A landscape with many valleys, sampled at points; each row gives a point and its height.
From any point a ball rolls to the lowest of the 2 points nearest to it. It stops when none of these is lower. Distance is the straight distance between rows; heights are no part of it.
k_220: [  7  26 -35 -12   3  14  66 -18  27   1  -1   5  29   0 -38  45  26  23
   8 -12 -15  20]  h=595
k_99: [-11 -21 -21  10   0  34   0  23   3 -50  17 -23  -8 -22  12 -17 -10  -1
  22 -45 -15   0]  h=738
k_930: [ 42 -13 -16 -12 -11   9 -41  17  11  16  12   2 -57  11 -57  -4   8 -17
  13   1   7 -37]  h=570
k_231: [ 57 -35  13 -22   2 -56  16 -16  25  61 -11   8 -30  16   7  13  15  20
  30   7   0  11]  h=345
k_593: [-43 -25  46 -11  51 -23  12 -37   8 -47  34 -48  27 -15  19  -2 -21   6
   2   4 -19  -3]  h=463
k_699: [  0  -6 -10 -40  21 -27  32 -24  31  29  37  31  42 -20   6   2  31   8
  47   8  -8  11]  h=618
k_189: [ -9   0  -5 -25  44 -23  14 -43  21  14  49  -6  45 -41  18  -1 -10  15
  42  -4   1   3]  h=635
k_341: [ 48 -14 -16 -16  -8  -7 -45  10  -8  49 -10  27 -38  16 -40  -8  22  -5
  15  13  21  -5]  h=597
k_971: [-47  10 -40  14 -13  55 -52 -14 -32  22 -21  17  12   0   9   7 -15  35
 -22   2 -24  10]  h=328
k_983: [-12  -1  -5  25  -9  13   9  76 -18 -32   5  -4 -17 -11 -22 -20  -4 -40
 -16  -6  36 -17]  h=312
k_354: [-23  27 -20  -9 -23  42 -37   3 -15   8   3  43   5 -14  -8 -11 -10 -17
 -27  38  11 -27]  h=665
k_336: [ 26   2 -44  -3  -9  46 -13  35  12   5  25  26 -62 -20 -58   0 -12  -3
  14  -6  16 -29]  h=543
k_563: [-47  29   6  21  13  10 -11 -25 -24 -10   2 -15  -2  18  43 -40 -41  -4
 -23 -32 -35  15]  h=258
k_465: [-24  28 -22  19   5   9  24  28 -19  10 -13 -12  10 -17  -6   7  -6 -32
   9   3   2  24]  h=241
k_697: [ 22 -19 -11  11 -17  35  -4   9  17   6 -19 -21 -30  37 -51  30  37  37
 -11 -35 -13  -6]  h=384
k_507: [-23  34  11  22 -43   7 -51  -9 -33  -2 -30  23 -11  28  34 -25   5   7
 -45   2   3 -20]  h=316
k_692: [-15 -18  33 -15  20 -31  25 -50  22 -43   9 -38  46 -12   2   8  12 -18
 -21  -5 -15   8]  h=434
k_907: [  8   0   2 -22  17 -20  27 -14  17  11  30  -6  49 -11 -22   6  30 -14
  28  23  24  13]  h=603
k_86: [ 49  -7 -18  13  24 -13  50  21  16   8 -10  30 -19  26 -61  20  33   2
   8 -16   2  37]  h=440
k_129: [-22   8  61  13  11 -34  26  30 -20 -21  11 -19  18 -23  34 -11  -4   3
  26  62  36 -23]  h=538
k_598: [  2  12 -50   0  -2  11  18  13  -4  17   6   8  -3 -25 -23  -1   9 -15
  43 -17  -1  13]  h=194
k_682: [-16 -28   9 -10  -9  37   0  26   7 -68  41 -25  21 -30  -9 -20  14 -29
   9 -23 -16 -20]  h=720
k_551: [ -1 -32  30 -11  11 -37   6 -51   8  16   2  -4  29 -17  44  -3 -17  11
  -6   2 -15  10]  h=352
k_436: [-45  15  -5   3 -20  25 -43 -26 -45  11 -28  13  28   3  37  21  22  36
 -47   9 -14  17]  h=392
k_878: [ 32 -27  -3  -5  23  28  -6  52   9 -30  23  25 -50  -6 -78  -4  -1 -12
 -22  -9  41   8]  h=499
k_440: [  8  13  27 -26  12 -18  -4   7  14  12  33  -5  54  -4   7 -12  22 -29
   4  50  49   0]  h=586
k_832: [-40  56  11  22 -50   6 -40 -30 -27   2 -23  16  28  17  42  -3   7  26
 -39  15  12  17]  h=365
k_871: [-12  18 -16  36 -19  33 -26  28 -18 -18 -21 -10 -16   0  23 -19 -35  -8
 -18  -4 -14   0]  h=346
k_295: [ 14 -26 -14  26  -1   0   6  55 -23   6   1 -16 -41 -21  -8 -13 -11 -30
  24  -8  25 -14]  h=356
k_850: [ 18 -64  68 -38  18 -53  56 -43  18   2   9   5  21  13 -10  32  26  -7
 -14  23   2  19]  h=439
k_535: [-11  19  15  15 -28 -19 -29  -8 -10   4 -12  13   7  15  75 -37 -18  16
 -20   8  -5  -8]  h=254
k_138: [  4 -36  46 -29  12 -48  38 -59  26 -20   8 -15  49 -15   6  26   4  16
  -4  36  -1  12]  h=401
k_439: [-17  12   0 -12 -18  34 -28  14 -10 -40  26  -5  23 -27   1 -17   1 -14
  -2   0  -9 -20]  h=705
k_409: [  5   9  34 -24   6 -35  29 -38  20  29 -17  -6  45   3  11  16   6  -8
 -38  25  18  22]  h=649
k_491: [  3   8 -42  -4   4   4  37 -26  30   7 -31  22  -3  -7 -14  31  20  21
  26 -37 -44   7]  h=571
k_849: [ 31   4 -24  10  26  18   8  35  11  -3  -4  25 -38  23 -74   7   3   7
  -6 -12  17  36]  h=472
k_657: [-18   5   9  26  -3 -13 -12  40 -19 -39   5  -2 -20 -17  44 -32 -20 -29
  13  21  19 -31]  h=430
k_805: [  5  19 -11 -10  -5  23 -15  30 -20  12   2  36 -23   0 -22  -4 -22 -29
 -17  35  32   0]  h=647
k_759: [-34  16  10  38 -15  10  32  59 -13 -39  -7 -22  25 -12   2 -13   0 -22
 -18  -8  26 -11]  h=267
k_390: [  4 -14  32  -5  -5  -7 -30  32 -24 -15  12  -5 -27  -4  57 -17  -4 -15
  24  51   9 -31]  h=468
k_539: [-18 -20 -10 -14 -24  55 -44  -5  -9 -30  -9  -5 -11  10  -8  -5  22  -2
 -24 -37 -19 -16]  h=778
k_101: [ 47  14 -33  22  -2 -16  26  24  11  38 -33 -13 -57  12 -41  17   3  -4
  31 -19   3  25]  h=448
k_793: [-16 -27  42  -8  30   8  -6  -2 -12 -56  39 -23  14 -13  39  -4   0  -5
  26  13  -9  -7]  h=497
k_989: [-44  52  -4  38 -17  24 -29   0 -37 -26   3   9  -1  17  38 -41 -50   0
 -16   0 -14  -1]  h=318
k_801: [-28  19  23  -4  -7 -15 -32 -28  -2  23  19   5  43   6  69 -43 -29  17
 -18 -10  -9  21]  h=178
k_467: [ 27  19 -11  -5   1   4 -29  17 -20  55 -18  42 -54  19 -32 -13  -6 -14
 -19  32  34  -3]  h=624
k_990: [ 34 -13   3 -13  16 -45  45 -16  21  23  -9  23 -15  25 -22  20  27  -2
  22  -4   7  29]  h=404
k_800: [ 22   3 -49   1  10 -22  56 -18  31  26 -42   2 -40   2 -24  28 -10  18
  21 -47 -43  -8]  h=541
k_508: [-15  -5  -9  48   3 -14  -4  49 -40  -8 -23 -18 -26 -24  37 -11 -27 -33
  20 -17  -6 -18]  h=396
k_965: [ -6  39  32  -5   3 -38   4  19   8 -26  28 -15  50 -10  29 -22   2 -10
   7  62  45 -29]  h=564
k_359: [ 14  -9 -14  -4  -4  66 -11  31   0 -20  19  21 -37  -5 -43  -8 -20 -19
 -26 -12  22 -21]  h=521
k_590: [ -8 -11  21 -26  24 -47  11 -36  16  25  24 -22  60 -27  33   9 -56  30
  -7  12  19   8]  h=301
k_494: [-14   1 -53  10 -25  52 -31   9  -9  24  -9  22  -2  13 -16  23 -15  21
  -4  10  -8   1]  h=259
k_446: [-11 -32  24 -25 -17  14 -36 -15 -19 -42  -3  -5  -1   8   2   4  61  -7
 -19 -18  -8 -20]  h=796
k_297: [ 34 -16  -4 -21   6 -60 -14 -33  27  44 -10   7 -30  -1  24  -2  17  30
  48  -9 -27 -25]  h=272
k_655: [ 17 -17 -25 -16 -12  35 -32   2   6 -39  12  -6 -28   2  -7 -13   3   6
  22 -30 -30 -33]  h=758
k_455: [ 39   1 -15  26   1   1   2  53  -2  14  -6 -33 -47  17 -33   6 -19 -22
  16 -14  13  14]  h=402
k_837: [ 20  -4  -5   4  -4  15   5 -11   3   4 -35  -6 -14  21 -17  20  21   4
  -7 -27 -15  17]  h=438
k_877: [ 19  -7 -50  -9   1   5 -23   3   1  19  17  18 -30 -16  -4 -17   0  -4
  60 -14 -13 -22]  h=130
k_501: [-36  15  -1 -13 -18  45 -62 -10 -31 -20  -1  23  33 -15  11 -20  13   1
 -33   6  -7 -20]  h=686
k_453: [ 35   6 -34  29 -16   3  34   7  37  16 -41 -31 -40  11 -39  36  -5  30
  21 -34 -30  19]  h=496
k_802: [ -9 -21  53  -9  11 -28   8   4 -11 -16   9 -11  -3 -17  59 -13 -18  -5
  22  37  -3  -6]  h=506
k_393: [ -4  12  12 -19   0  -6  32 -52  20  11 -25 -12  46   5 -28  44  26  -3
 -21   6 -13  27]  h=631
k_680: [ 26 -21 -21 -19  -4 -18 -30 -10  17  10  14   4 -17  -5  21 -21  33  20
  59 -17 -28 -35]  h=203
k_318: [-10  23  28  -7  21 -44  -4 -22  -3  48  37 -10  62  -4  63 -27 -51  23
 -20   4  16   3]  h=248
k_200: [ 21 -28 -21  26  -2  28   2  20  25  17 -19   5 -38  60 -71  48  11  56
 -22 -12   2  25]  h=293
k_352: [ 17 -25  25  -8   6 -14   7 -31   1   4 -30  -8  -1   7  20  15   9 -16
 -14 -13 -15  16]  h=399
k_696: [ 13  27  54   3   0 -55  44   1  14  28  -4   0  49   7  27  -3 -14  -4
 -17  36  32  13]  h=666
k_665: [-51   1  46  11   1 -19 -17 -60 -28 -21  -8 -26  -8  25  51 -29 -32   8
 -45 -34 -31  -2]  h=317
k_608: [  2  -9 -36  19 -17  45  -5  25   1  38 -15  24 -30  43 -43  41  -8  25
 -20  16   5   2]  h=160
k_32: [ -1  19 -15  -9  19  -1  66 -60  31 -22 -10 -18  45   1 -56  44  34   0
 -16 -17  -5  24]  h=614
k_4: [-30  26  17  37  -1   6  20  28 -12 -20 -18 -14   5  -7  31  -2 -19 -31
 -20 -11  -8  10]  h=289

For each start below, name the point where the ball stops.
k_341 | k_877
k_655 | k_877
k_446 | k_877
k_86 | k_877

Call two points neighbours if one is among the 2 nearest of the other. Go from one point of each pair to the other, from neighbour to neighbour, staying as low as possible. Name the highest point that can't be avoided.
k_759 / k_877 | k_4
k_877 / k_138 | k_802
k_563 / k_877 | k_871
k_801 / k_608 | k_436
